A landscape with many valleys, sampled at points; each row gives a point and its height.
From any point a ball takes the steepest step (drop divided by distance) to one of its 4 nearest points. It stops when none of these is lower. Distance is the straight distance between rows; heights are no part of it.
(37) (h 22.4): [ 2.13 -2.27  2.88  2.02  2.22 -1.17  2.88 -1.08 -1.27  2.03  3.12 -1.34
 -3.80 -0.13  0.19  0.65 -3.63 -2.06 -1.62 -2.32]
(954) (h 42.2): [ 0.81  3.71 -2.57  2.57  1.32 -0.27 -0.05  1.57 -0.50  0.12 -3.17 -1.23
  0.56 -3.23  1.06 -1.06  3.36 -0.14 -0.93  0.60]
(959) (h 32.4): [-1.42 -2.27  1.13 -4.17 -2.55 -1.20 -1.36 -2.15 -0.10 -0.49  3.83  1.48
  1.97  2.28 -2.17  1.02 -0.98  0.26  2.33  0.09]
(40) (h 40.5): [ 1.17  3.14 -1.54  3.54  1.18  0.71 -0.07  1.20 -0.65 -0.90 -5.07 -4.57
 -1.61 -2.92  2.68 -1.55  2.34 -0.21 -1.98 -1.10]
(566) (h 45.3): [ 0.91  1.51  0.00  4.58  0.89  0.63 -0.12  1.14 -1.01 -0.43 -5.35 -4.45
 -2.42 -1.95  3.32 -1.40  1.30 -0.75 -4.09 -0.88]
(15) (h 40.4): [-1.87 -4.50  0.76 -4.90 -1.54 -1.63 -0.38 -2.30  2.32 -0.73  4.06  1.70
  1.66  3.31 -3.13  3.63 -1.00  1.53  3.14 -0.84]
(515) (h 53.3): [ 3.27  0.46  2.08  2.41  1.18 -1.66  0.33 -0.02 -3.43  0.24 -2.38 -3.71
 -3.66 -0.61  4.39 -2.45 -0.09 -1.71 -4.23 -1.28]
(363) (h 20.3): [-0.33 -2.09  2.40 -2.12 -0.51 -1.47  0.30 -2.53 -0.94  0.56  3.45  0.58
  0.49  2.56 -1.08 -0.53 -2.16 -1.33  1.19  0.61]
(902) (h 29.7): [-1.55  2.14 -3.21 -1.24 -1.42  3.95 -1.93  1.22  2.06 -1.58 -2.86  2.96
  3.27 -0.08 -0.19 -0.47  1.82  3.77  2.68  1.87]
(1115) (h 32.5): [-2.12  0.24 -2.51 -3.24 -3.33 -0.18 -2.82 -0.28  2.47 -2.14  2.46  2.27
  3.77  1.85 -3.98  1.87  1.99  2.51  2.14  0.98]
(573) (h 26.1): [-1.07 -3.83  1.82 -3.71 -2.05 -1.00 -0.40 -2.89  0.31  0.81  3.98  1.10
  0.39  2.71 -1.59  1.59 -2.77 -1.30  3.62 -1.05]
(1006) (h 25.0): [-2.04  2.29 -2.10 -1.23 -2.74  2.76 -1.26  0.55  2.69 -2.69 -1.05  2.23
  3.04  1.09 -1.77  0.61  1.89  3.41  1.96  1.25]
(751) (h 54.3): [ 1.76  0.32  1.41  1.10  1.69 -1.27 -0.17  1.68 -2.95  0.07 -0.21 -2.65
 -2.79 -1.89  2.08 -1.10  0.59 -1.17 -2.49 -0.99]
(907) (h 26.3): [ 3.69 -2.55  3.07  1.46  1.03 -1.10  1.00  0.13 -2.77  1.93  1.59 -3.08
 -5.72 -1.25  3.22 -0.78 -2.82 -2.88 -2.33 -1.85]
(1381) (h 32.2): [-0.32  1.44 -0.91  0.37  1.03 -0.10 -0.55  2.94 -1.29  0.49 -1.71 -0.01
 -0.31 -1.92  0.28  0.26  2.05 -0.36 -1.35  1.43]
(1222) (h 8.0): [ 0.68  4.24 -3.47  2.80  1.67  2.00  0.65  0.74  0.83 -0.57 -5.47 -2.83
  1.05 -4.52  3.04 -1.96  3.51  0.75  0.49 -0.13]
(836) (h 12.0): [-2.06  1.53 -0.31 -0.80 -1.70  1.29 -0.68  0.23  1.42 -1.62 -1.33  1.82
  2.06  2.12 -1.02  1.33  0.57  1.35  0.46  2.03]
(405) (h 33.8): [-2.20  1.32 -0.48 -2.96 -3.53  0.04 -1.36 -0.36  1.90 -2.40  1.73  1.25
  3.26  1.96 -2.52  0.52  1.85  2.21  1.46  0.86]
(1018) (h 71.0): [ 0.22  3.48 -3.48  1.87  0.92  0.99  0.42  1.18  0.34 -0.01 -3.88 -0.62
  2.01 -3.53  1.22 -1.71  4.07  0.09 -0.68  1.07]
(798) (h 27.9): [-0.88 -4.51  1.82 -3.46 -2.33 -1.21 -0.02 -3.26  0.58  1.62  3.77  1.24
 -0.05  3.06 -2.34  1.98 -3.38 -2.00  3.53 -1.35]
(1319) (h 24.5): [-1.78  1.09 -1.80 -0.13 -0.60  1.89 -1.37  1.64  1.02 -0.63 -2.86  2.58
  2.11 -0.56 -0.61  0.46  1.05  1.45  0.25  2.60]
(403) (h 16.7): [ 1.64 -2.09  2.48  0.75  2.45 -1.88  2.21 -1.75 -0.97  1.65  4.31  0.83
 -1.75  1.23 -1.32 -0.50 -4.17 -1.91 -0.42 -0.80]
(1117) (h 23.5): [ 1.85 -2.66  2.44  2.65  2.32 -2.00  2.59 -1.71 -1.38  2.52  4.18 -0.17
 -4.26  0.69 -1.41 -0.09 -4.76 -2.90 -1.48 -2.85]
(696) (h 22.6): [ 3.38 -3.24  2.44  2.65  0.52 -1.02  2.30 -0.29 -2.48  2.59  2.67 -2.88
 -6.72 -0.45  2.58 -0.42 -4.24 -4.49 -1.53 -3.22]
(1280) (h 26.5): [-0.27 -4.06  2.47 -2.60 -1.65 -1.60  0.03 -2.91 -0.23  1.62  4.10  1.02
 -0.66  2.81 -1.74  0.93 -3.69 -1.90  2.77 -0.57]
(1161) (h 14.4): [-1.99  1.69 -0.86 -1.25 -2.11  1.90 -1.14  0.38  2.08 -1.92 -1.14  1.71
  2.49  1.86 -1.48  1.23  0.99  2.23  0.75  1.91]
(284) (h 5.7): [-1.60  0.55  1.20 -0.42 -0.89  0.25  0.14  0.01  0.89 -1.04  0.47  1.23
  1.49  2.50 -1.30  0.53 -0.01  0.24 -0.15  2.00]
(1147) (h 19.5): [-2.08  1.93 -1.09 -1.57 -2.86  1.26 -1.38 -0.54  2.31 -2.11 -0.04  1.74
  2.77  2.00 -2.41  0.84  1.86  2.61  1.56  0.77]
(525) (h 51.6): [ 0.67  4.03 -4.32  1.50  0.55  1.49  1.02  1.11  0.34 -0.17 -3.98  0.65
  3.39 -3.47  1.89 -1.42  3.87  1.06  0.72  1.98]
(204) (h 28.2): [ 2.85 -2.79  2.22  1.13  1.54 -0.38  1.78  0.38 -2.19  1.64  1.99 -2.27
 -5.96 -1.32  2.18  0.01 -2.91 -2.63 -2.04 -2.51]
(806) (h 20.4): [ 0.59 -1.84  2.32 -0.45  1.31 -1.81  1.16 -1.56 -0.25  1.00  3.02  0.95
  0.20  2.28 -0.79 -0.28 -3.19 -1.24  0.14  0.87]
(227) (h 45.2): [ 1.53  2.08  0.95  1.61  0.75 -1.55  0.10  1.83 -2.08 -0.21 -2.23 -3.16
 -2.34 -1.90  2.31 -1.20  1.58 -1.34 -2.98 -1.14]
(39) (h 26.4): [-0.92 -0.38  1.54 -1.79 -1.38 -0.81 -0.15 -1.51 -0.15 -0.94  2.10  1.26
  1.59  2.97 -1.31  0.10 -0.57 -0.16 -0.05  1.65]
(1380) (h 27.0): [-2.22  2.16 -2.30 -1.03 -2.39  3.31 -1.58  0.36  2.17 -1.96 -2.57  2.43
  2.72  0.25 -1.12  0.78  1.46  3.12  1.91  1.30]
(182) (h 24.7): [ 1.82 -1.84  2.55  0.94  2.23 -1.41  3.05 -0.14 -0.65  1.94  2.42 -0.69
 -2.98 -0.45  0.12  0.47 -2.68 -1.63 -1.04 -1.10]
(530) (h 84.2): [-1.13 -5.14  0.66 -4.33 -1.83 -2.40  0.28 -3.19  2.43  0.51  5.10  2.82
  1.87  5.15 -3.93  3.22 -1.76  1.85  4.32 -2.03]
(125) (h 33.9): [ 2.61 -2.33  2.20  0.95  1.77 -0.85  2.06  0.67 -1.48  1.62  2.07 -1.57
 -4.63 -1.34  1.67  0.34 -2.61 -1.62 -1.62 -1.84]
(1351) (h 24.8): [-1.83  2.05 -3.52 -2.52 -1.19  4.45 -2.13  1.14  3.17 -2.48 -2.52  2.96
  4.52 -0.58  0.14 -0.17  2.88  4.95  3.85  1.32]
(1289) (h 24.4): [-1.77  0.83  0.63 -2.16 -2.60  0.06 -1.00 -0.35  1.32 -1.86  0.83  1.25
  2.33  2.66 -1.63  0.49  0.33  1.44  0.80  1.34]
(1080) (h 39.7): [ 0.88  3.10 -1.61  2.42  1.20 -0.69  0.06  1.92 -1.18 -0.35 -2.48 -1.81
 -0.51 -2.48  1.62 -0.83  2.80 -0.44 -1.86 -0.59]
(992) (h 24.0): [-0.79 -3.01  2.38 -3.03 -1.76 -1.51 -0.44 -2.58  0.15  0.95  3.99  1.24
  1.15  2.58 -1.04  0.43 -2.69 -1.48  2.26  0.19]
(916) (h 50.1): [ 1.72 -0.20  1.31  0.10  1.62 -1.28  0.33  2.10 -2.29  0.79 -0.06 -1.91
 -2.72 -2.06  1.63 -0.19  0.76 -0.81 -1.92 -0.29]
(102) (h 25.1): [ 3.33 -2.93  2.31  2.31  1.40 -0.87  1.95 -0.04 -1.93  1.96  2.33 -2.49
 -5.78 -0.39  2.03 -0.16 -3.91 -3.81 -2.01 -3.62]
(629) (h 31.4): [-0.09 -1.03  2.44 -0.36  1.02 -1.26  1.48 -1.67 -0.20  0.61  2.70  0.46
  0.46  2.06 -0.49  0.06 -2.19 -0.56 -0.24  0.77]
(1032) (h 26.2): [ 3.10 -2.70  1.77  2.08  1.37 -1.15  2.05 -0.12 -1.82  2.31  2.63 -2.34
 -5.91 -0.63  1.44 -0.03 -3.95 -3.46 -1.99 -3.27]
(428) (h 14.0): [-1.84  2.67 -3.39 -2.40 -2.37  3.20 -2.05 -0.02  4.71 -2.54 -1.05  2.44
  4.62 -0.09 -1.79  0.17  3.34  5.18  4.24  0.23]
(340) (h 16.1): [-0.84 -0.02  2.11 -0.81  0.11 -0.82  0.87 -0.27  0.18 -0.80  1.30  1.10
  1.65  2.41 -0.94 -0.20 -1.22 -0.26 -0.34  1.67]
(627) (h 47.4): [ 1.70  1.03  0.73  1.27  1.18 -1.36  0.27  1.59 -2.58  0.24 -1.61 -2.64
 -2.73 -1.88  1.84 -1.30  1.44 -1.12 -2.82 -0.64]
(547) (h 17.6): [ 0.46 -3.28  2.88  1.68  2.53 -2.81  0.87 -2.93 -1.35  2.66  4.78  0.37
 -2.76  1.37 -3.09 -0.20 -5.47 -3.74  0.16 -2.33]
(314) (h 13.9): [-0.70  0.09  1.76 -0.41  0.48 -0.03  0.95  0.57  0.77 -0.61  0.81  0.99
  0.91  2.13 -0.11  0.52 -0.94 -0.41 -0.76  2.04]
(98) (h 26.0): [-1.18  1.58 -3.15  0.20  0.03  2.11 -1.43  1.37  0.24 -0.51 -3.04  1.94
  2.46 -1.55  0.19 -0.32  1.62  1.33  1.01  2.30]
(452) (h 33.2): [-1.25 -5.09  2.02 -2.63 -2.20 -2.03  0.55 -3.81  1.10  2.73  4.26  1.72
 -0.45  4.43 -3.74  2.78 -3.09 -2.36  4.20 -2.53]
(497) (h 28.4): [-1.72 -4.07  1.15 -4.20 -2.51 -0.74 -0.72 -2.86  0.53  0.27  3.96  1.34
  0.79  2.82 -2.04  2.02 -1.83  0.36  2.99 -0.33]
(186) (h 28.3): [-2.11  1.65 -1.91 -1.37 -2.03  3.41 -1.69  0.51  2.54 -1.77 -1.98  1.87
  2.30  0.91 -0.74  0.35  1.22  2.43  1.95  1.47]
(1154) (h 8.4): [ 0.48 -2.15  2.80 -0.11  1.52 -2.17  0.98 -2.32 -1.21  2.15  3.81  1.15
 -0.23  1.95 -1.54 -1.01 -3.88 -2.51  0.80 -0.40]
(779) (h 47.1): [-2.01 -3.87  0.28 -4.71 -2.07 -1.29 -0.99 -1.84  1.35 -0.69  4.08  1.37
  2.14  2.81 -3.11  2.90 -0.10  1.96  2.74 -0.59]
(1185) (h 55.0): [ 0.62  3.73 -3.84  1.95  1.10  1.67  1.11  0.98  1.25 -0.73 -4.50 -1.03
  2.17 -3.68  2.14 -1.68  3.72  0.78 -0.19  1.13]
(399) (h 41.8): [-0.84 -5.43  2.12 -2.70 -2.84 -2.33  0.93 -3.95  1.41  2.17  4.43  2.93
 -0.09  4.93 -4.49  3.18 -3.22 -1.09  3.97 -3.01]
(1039) (h 47.5): [ 1.63 -1.76  2.77  0.00  2.30 -1.13  1.87 -0.12 -0.36  1.40  2.40 -0.11
 -1.89 -0.43  0.48  0.73 -2.12 -1.12 -1.29 -0.17]
(222) (h 33.7): [-1.00 -5.16  1.10 -4.60 -2.21 -1.48 -0.01 -3.05  1.11  1.18  4.21  1.97
  0.95  3.52 -2.90  2.87 -1.99  0.44  3.81 -1.43]
(120) (h 42.9): [ 1.15  2.46 -0.16  3.18  0.35 -0.23 -0.22  1.37 -1.65 -0.31 -3.99 -3.85
 -2.00 -1.85  2.51 -1.65  1.91 -0.38 -3.61 -1.23]
(827) (h 50.7): [ 0.83  1.95 -2.63  4.63  2.23  2.81 -1.41  0.65 -1.05 -1.21 -6.93 -5.18
 -1.50 -3.79  4.05 -2.17  1.64  0.31 -3.91 -0.68]
(747) (h 27.6): [-1.72  2.16 -3.11 -0.69 -0.38  3.32 -1.57  1.15  0.90 -0.86 -3.13  3.17
  2.81 -0.89  0.17 -0.18  1.61  2.34  1.48  2.29]
(479) (h 48.1): [ 2.34  1.54  0.87  4.13  1.28 -0.59  0.00  0.91 -2.11 -0.17 -4.23 -4.21
 -3.16 -1.44  4.03 -2.00  1.04 -0.80 -5.01 -1.13]
(1256) (h 45.5): [ 1.80  1.63  1.09  2.56  1.13 -1.11 -0.18  1.25 -2.32 -0.67 -2.87 -3.36
 -2.59 -1.42  2.94 -2.00  1.43 -0.55 -3.94 -1.25]
(1245) (h 29.6): [-0.05  0.94  0.33  0.43  1.31  0.02 -0.58  2.11 -0.66  0.43 -1.11 -0.04
 -0.41 -1.62  0.71  1.02  1.26 -0.90 -1.37  1.65]
(246) (h 13.8): [-2.47  1.48 -1.23 -0.51 -1.55  1.75 -1.17  1.08  1.92 -1.36 -1.95  1.70
  2.61  1.18 -1.68  1.20  0.88  1.51  1.20  2.06]
(34) (h 45.1): [-2.04 -1.14  0.21 -3.46 -3.20 -0.59 -1.30 -1.78  0.31 -1.45  3.55  1.09
  2.36  2.58 -2.29  1.01  0.59  1.06  1.28  0.69]
(1352) (h 28.0): [ 2.58 -3.21  3.07  4.66  0.44 -1.50  2.27 -0.73 -2.26  3.13  3.34 -2.71
 -7.65  0.46  1.30  0.17 -5.05 -6.74 -2.71 -4.74]
(603) (h 62.1): [ 2.48 -0.59  2.14  0.98  0.87 -1.15  0.13  1.01 -3.74  0.80 -0.46 -3.13
 -4.06 -2.00  2.61 -1.02 -0.75 -1.03 -2.98 -1.17]
(948) (h 19.3): [-1.22  0.22  1.44 -0.10  0.85  0.36  0.36  1.41  0.53 -0.23 -0.35  0.51
  0.63  0.81 -0.11  1.39  0.39 -0.29 -1.03  2.25]
(921) (h 56.5): [ 3.54 -0.78  2.16  2.15  0.62 -1.35  0.60  0.02 -3.76  1.14 -0.26 -2.77
 -4.57 -1.43  4.06 -1.98 -1.45 -2.63 -3.75 -1.65]
(571) (h 27.2): [ 2.44 -2.83  2.79  2.72  1.63 -2.04  3.15 -1.44 -1.56  2.59  3.86 -1.26
 -5.65  0.07 -0.89  0.42 -4.22 -3.30 -1.77 -3.43]
(356) (h 28.5): [-0.78  2.33 -3.69 -0.08  0.11  2.57 -0.83  1.01  0.44 -0.28 -3.87  2.72
  3.14 -2.50  0.66 -1.14  2.92  2.43  0.96  2.39]
(31) (h 23.7): [-1.70  2.31 -3.10 -2.29 -3.31  2.08 -2.02  0.14  4.48 -2.11  0.62  2.53
  4.40  0.53 -2.81  0.26  3.19  4.75  3.71  0.65]
(188) (h 59.9): [-0.67 -5.47  1.01 -3.67 -1.57 -3.11  1.03 -3.62  1.36  1.59  4.84  2.58
  0.83  5.06 -3.88  2.93 -2.23  0.16  3.68 -2.61]
(901) (h 30.7): [-0.34 -4.55  2.88 -1.24 -0.48 -1.92 -0.36 -3.81  0.06  2.84  3.93  1.36
 -1.06  3.16 -2.08  0.93 -5.12 -3.72  3.15 -1.35]
(1170) (h 44.5): [-0.15  3.00 -3.81  1.39  0.40  1.70  0.07  1.56 -0.37  0.24 -3.72  1.38
  3.20 -2.95  0.94 -1.06  3.55  1.25  0.05  1.98]
(961) (h 48.4): [ 0.96  1.60 -0.91  4.70  1.78  1.30 -0.96  1.22 -1.07 -0.66 -6.46 -5.15
 -2.13 -2.93  4.37 -1.69  0.97 -0.53 -4.47 -0.92]
(1265) (h 25.4): [ 3.59 -2.26  2.08  1.89  1.03 -1.02  0.99  0.19 -3.43  2.25  1.76 -2.79
 -6.01 -1.21  3.31 -1.32 -3.40 -3.60 -2.52 -2.46]
(838) (h 28.1): [-2.46  1.13 -2.57 -2.71 -3.38  0.16 -2.82 -0.31  2.96 -1.99  2.53  2.53
  3.65  1.58 -3.52  1.57  2.37  3.46  2.38  0.62]
(375) (h 39.6): [ 0.40  3.84 -2.00  3.39  1.30  1.01  0.18  0.92  0.11 -1.11 -5.28 -3.03
 -0.85 -3.07  2.69 -1.90  2.74  0.24 -1.06 -1.01]
(1160) (h 23.6): [-2.32  2.48 -1.70 -1.61 -2.62  2.37 -1.47 -0.12  2.92 -2.41 -0.88  2.15
  3.07  1.47 -1.67  0.62  1.40  3.43  1.88  0.60]
(426) (h 44.8): [ 0.46 -0.80  2.38 -0.32  2.04 -0.64  1.91  0.90 -0.04  0.91  1.20 -0.13
 -0.60  0.55  0.00  1.16 -1.41 -0.67 -1.35  1.04]
(1180) (h 46.9): [-2.20 -2.28 -0.32 -4.83 -2.38 -1.04 -1.95 -1.07  0.65 -0.87  3.85  1.61
  2.56  1.74 -2.77  2.45  0.91  2.00  2.56  0.10]
(781) (h 8.6): [-1.80  0.41  0.66 -0.70 -0.84  0.77  0.06  0.30  1.28 -1.15  0.11  0.94
  1.53  2.12 -1.07  1.15  0.01  0.58 -0.17  2.36]
(11) (h 30.0): [ 1.10 -2.02  2.84  0.71  2.16 -1.42  2.50 -0.98 -0.56  0.79  2.42  0.00
 -1.32  0.72 -0.69  0.10 -3.47 -1.17 -0.46  0.13]
(982) (h 36.5): [ 0.69  3.97 -2.27  2.89  1.23  0.15  0.19  1.54 -0.06 -0.37 -4.07 -2.66
 -0.47 -2.97  2.64 -2.02  3.27  0.09 -1.55 -1.01]
(113) (h 36.2): [ 0.77  2.17 -0.76  1.32  1.58 -0.95 -0.06  2.05 -1.25  0.68 -2.00 -1.18
 -0.35 -2.75  1.07 -0.60  2.85 -1.07 -1.52  0.36]
(667) (h 27.7): [ 0.15 -0.78  2.20  0.07  1.35 -0.10  1.52  0.67  0.79  0.48  0.83  0.31
 -0.12  0.94 -0.23  1.04 -0.83 -0.69 -1.16  1.34]
(774) (h 13.5): [ 0.06 -3.28  2.93  0.21  1.74 -2.42  0.27 -2.52 -0.45  1.91  4.19  1.37
 -1.24  2.13 -1.99 -0.64 -4.57 -2.84  1.45 -1.04]
(708) (h 14.2): [ 0.26 -2.59  3.21  0.97  1.68 -2.61 -0.07 -2.59 -0.99  2.22  4.53  0.99
 -1.51  1.90 -2.09 -0.65 -5.29 -3.38  1.04 -1.27]
(310) (h 25.2): [-0.24  0.12  1.01 -0.01  1.85 -0.59  0.28  1.72 -0.75  0.28 -0.36  0.04
 -0.70 -0.57  0.59  1.15  0.36 -0.57 -1.43  1.79]
(123) (h 14.3): [-1.59  0.73  1.51 -1.52 -1.90 -0.07 -0.16 -0.31  1.13 -1.31  0.88  1.33
  2.17  3.01 -1.57  0.19  0.08  1.06  0.40  1.29]
(484) (h 16.0): [-2.03  1.81 -0.57 -1.38 -2.01  1.06 -1.30  0.32  2.15 -2.21 -0.40  1.56
  2.19  2.12 -1.78  0.51  1.13  1.45  0.25  1.49]
(884) (h 44.6): [ 0.65  2.78 -2.86  3.72  1.84  2.37 -0.67  0.92 -0.31 -1.25 -6.38 -4.70
 -0.71 -3.83  3.71 -2.37  2.14  0.65 -2.45 -0.90]
(292) (h 35.1): [ 0.09  2.56 -2.12  1.16  0.68 -0.11 -0.65  1.81 -0.98  0.58 -2.67 -0.06
  0.78 -3.07  0.31 -0.88  3.01  0.00 -1.24  0.88]
(1043) (h 21.6): [-1.99  0.88 -0.07  0.35  0.13  1.01 -0.49  1.56  0.73 -0.78 -1.63  1.88
  1.10  0.58 -0.72  1.03  0.52  0.12 -0.45  2.80]
(1124) (h 25.6): [-0.71  1.89 -2.27  0.97  0.59  0.74 -0.72  2.03 -0.80  0.23 -2.67  1.27
  1.62 -2.20  0.31 -0.20  2.38  0.39 -0.15  2.07]
(1240) (h 40.6): [ 1.37  1.17 -0.11  0.62  1.19 -1.57  0.09  2.14 -1.86 -0.09 -1.40 -2.10
 -1.43 -2.40  0.83 -0.27  1.75 -0.98 -2.10  0.06]
(278) (h 64.7): [ 0.99 -0.97  1.76 -0.20  2.23 -0.91  0.66  1.88 -1.27  0.53  0.65 -1.46
 -2.37 -1.41  0.73  0.65  0.22 -0.76 -1.62  0.11]
(157) (h 23.0): [-0.95  1.34 -1.52  0.48  0.29  0.57 -1.06  2.31  0.27 -0.02 -2.42  1.18
  1.12 -1.32  0.11  0.38  1.14 -0.11 -0.11  2.74]
(371) (h 49.6): [ 1.31  2.55 -3.54  4.11  2.56  3.29 -0.99  0.72 -1.62 -0.99 -7.32 -4.34
  0.00 -5.15  4.97 -3.02  1.75  0.77 -2.55 -0.50]
(767) (h 29.2): [-1.19  1.85 -3.77 -0.93 -0.81  3.45 -1.45  1.12  0.82 -0.85 -3.86  2.89
  3.91 -1.81  0.58 -1.49  2.40  3.34  1.74  2.03]
(651) (h 41.9): [-2.09  2.07 -4.24 -2.84 -1.36  4.55 -1.80  1.28  3.97 -2.60 -2.43  3.18
  5.49 -1.09 -0.05 -0.88  3.80  5.91  4.40  1.12]
(35) (h 13.0): [ 1.30 -1.99  2.84  1.31  2.68 -1.64  2.95 -0.64 -0.83  1.59  3.00 -0.15
 -2.85  0.66 -0.30 -0.08 -3.30 -2.15 -0.87 -1.45]
(989) (h 43.8): [ 0.98  1.61  0.78  1.36  1.10 -1.16 -0.43  2.00 -2.26  0.01 -1.68 -2.33
 -1.49 -1.98  1.46 -0.80  1.86 -0.67 -2.48 -0.78]
(248) (h 47.3): [ 0.93  3.09 -3.81  3.22  2.63  3.18 -0.71  0.82 -0.44 -1.22 -6.38 -4.77
 -0.10 -5.13  4.58 -2.73  2.41  1.40 -1.64 -0.36]
(65) (h 25.5): [ 0.68  4.39 -2.95  2.77  1.46  1.02  0.46  1.52  0.50 -0.16 -4.31 -2.36
  0.80 -3.66  2.22 -1.59  3.64  0.34 -0.50  0.16]
(739) (h 52.1): [ 0.08  3.50 -2.84  1.87  1.01  0.14  0.09  1.50 -0.28  0.40 -3.48 -0.18
  1.48 -2.96  1.36 -1.21  3.49 -0.08 -0.33  0.84]
(54) (h 48.5): [ 2.29  1.39  1.15  2.19  0.88 -1.19  0.33  1.34 -2.90 -0.19 -1.64 -3.33
 -3.17 -1.29  3.12 -1.98  0.80 -1.40 -3.93 -1.22]
(641) (h 22.1): [ 2.83 -3.45  2.05  3.52  0.98 -1.93  3.12 -1.08 -1.82  2.72  3.63 -1.75
 -6.58  0.62 -0.23  0.53 -4.69 -4.26 -2.74 -4.13]
(351) (h 50.8): [ 1.25 -1.66  2.59  0.31  2.24 -1.43  2.14 -0.15  0.12  1.06  2.34  0.34
 -1.36  0.41 -0.27  0.34 -2.10 -0.81 -1.17  0.99]
(913) (h 26.8): [-1.95  2.46 -2.56 -1.67 -2.33  3.08 -1.99  0.50  3.32 -2.11 -1.44  2.98
  2.99  0.35 -1.03  0.32  1.81  4.51  2.89  1.05]
(981) (h 9.9): [-1.51  2.14 -4.24 -2.46 -1.63  4.31 -1.82  0.99  2.14 -2.68 -3.61  2.91
  4.58 -0.81  0.60 -1.30  3.14  5.68  3.61  2.01]
(911) (h 38.8): [ 0.72 -0.60  1.92  0.10  1.92 -0.17  0.75  1.28 -0.15  0.89  0.29 -0.63
 -0.95 -0.41  0.35  1.08 -0.41 -0.84 -0.54  1.25]
(1279) (h 34.6): [ 0.60  0.11  0.58  0.35  1.95 -0.84 -0.48  2.24 -1.54  0.50 -1.00 -0.81
 -1.82 -1.80  0.58  0.24  1.29 -0.89 -1.68  0.65]
(262) (h 30.4): [-1.26  2.49 -4.38 -0.72 -0.70  3.56 -0.53  1.12  0.19 -1.29 -4.32  2.83
  4.73 -2.14  1.20 -1.99  3.28  3.71  1.83  2.45]
(1143) (h 37.4): [ 0.27  3.58 -4.61  0.89  0.24  2.21  0.82  1.07  0.66 -0.28 -4.46  1.46
  3.93 -2.80  1.45 -2.16  4.01  2.12  0.86  2.60]
(1189) (h 19.4): [ 1.90 -2.11  2.42  1.57  2.15 -2.15  2.78 -1.35 -0.77  1.92  4.13 -0.25
 -2.59  0.99 -0.90 -0.44 -4.07 -2.28 -1.02 -1.76]
(565) (h 31.5): [-1.29 -4.76  0.75 -4.50 -2.07 -1.49 -0.78 -3.16  0.97  0.52  4.24  1.48
  1.14  3.21 -2.10  2.77 -1.45  0.12  3.40 -1.57]
(83) (h 12.2): [ 2.69 -3.21  2.95  3.90  0.71 -1.59  2.79 -0.81 -1.92  2.62  2.71 -2.48
 -7.06  0.21  1.06  0.27 -5.19 -4.72 -2.78 -4.25]
(540) (h 42.6): [ 1.01  2.41 -0.24  1.66  1.40 -0.99  0.19  1.79 -1.76 -0.33 -2.23 -2.68
 -1.72 -2.73  1.90 -1.46  2.50 -0.55 -2.82 -0.77]
(57) (h 24.6): [-2.04  1.77 -2.32 -2.30 -3.48  0.94 -2.07  0.13  3.49 -2.11  0.70  2.12
  3.84  1.54 -3.07  0.80  2.68  3.58  2.34  0.66]
(1354) (h 34.5): [-1.52 -0.89  1.10 -3.02 -1.85 -1.06 -0.72 -1.78 -0.01 -0.67  3.58  1.22
  2.22  3.11 -1.30  0.23 -0.45  0.07  0.99  1.18]
(1353) (h 29.5): [-0.76  1.93 -3.37  0.75  0.68  0.94 -1.10  1.74 -0.28  0.30 -3.35  1.73
  2.13 -2.43  0.75 -0.36  2.71  0.53  0.29  2.29]
(822) (h 13.6): [ 0.43 -2.60  3.00 -0.90  0.46 -1.98  0.45 -2.07 -0.60  1.24  4.20  1.59
  0.12  2.07 -1.48 -0.44 -4.06 -2.14  1.02  0.11]
(1093) (h 42.8): [-1.59 -0.39  0.59 -2.91 -2.63 -0.75 -1.08 -1.23  0.31 -1.68  2.35  1.26
  2.40  2.86 -1.65  1.01  0.12  1.03  0.91  1.01]
(226) (h 25.3): [-2.60  2.93 -2.51 -1.90 -3.12  3.07 -1.92  0.11  3.49 -2.75 -1.13  2.04
  3.30  1.29 -1.87  0.31  2.37  4.37  3.07  0.55]
(86) (h 44.4): [-2.40 -0.89 -1.14 -4.13 -2.60 -0.82 -2.59 -0.60  1.25 -2.10  3.51  2.24
  3.41  1.79 -3.65  2.56  1.52  2.36  2.34  0.61]

Two balls start at each pair of points below. Name the first point that both come to, or write none.
(1006), (356) | (836)
(838), (34) | none
(959), (1280) | (992)
(1381), (1170) | (284)
(292), (98) | (781)
(188), (798) | (573)
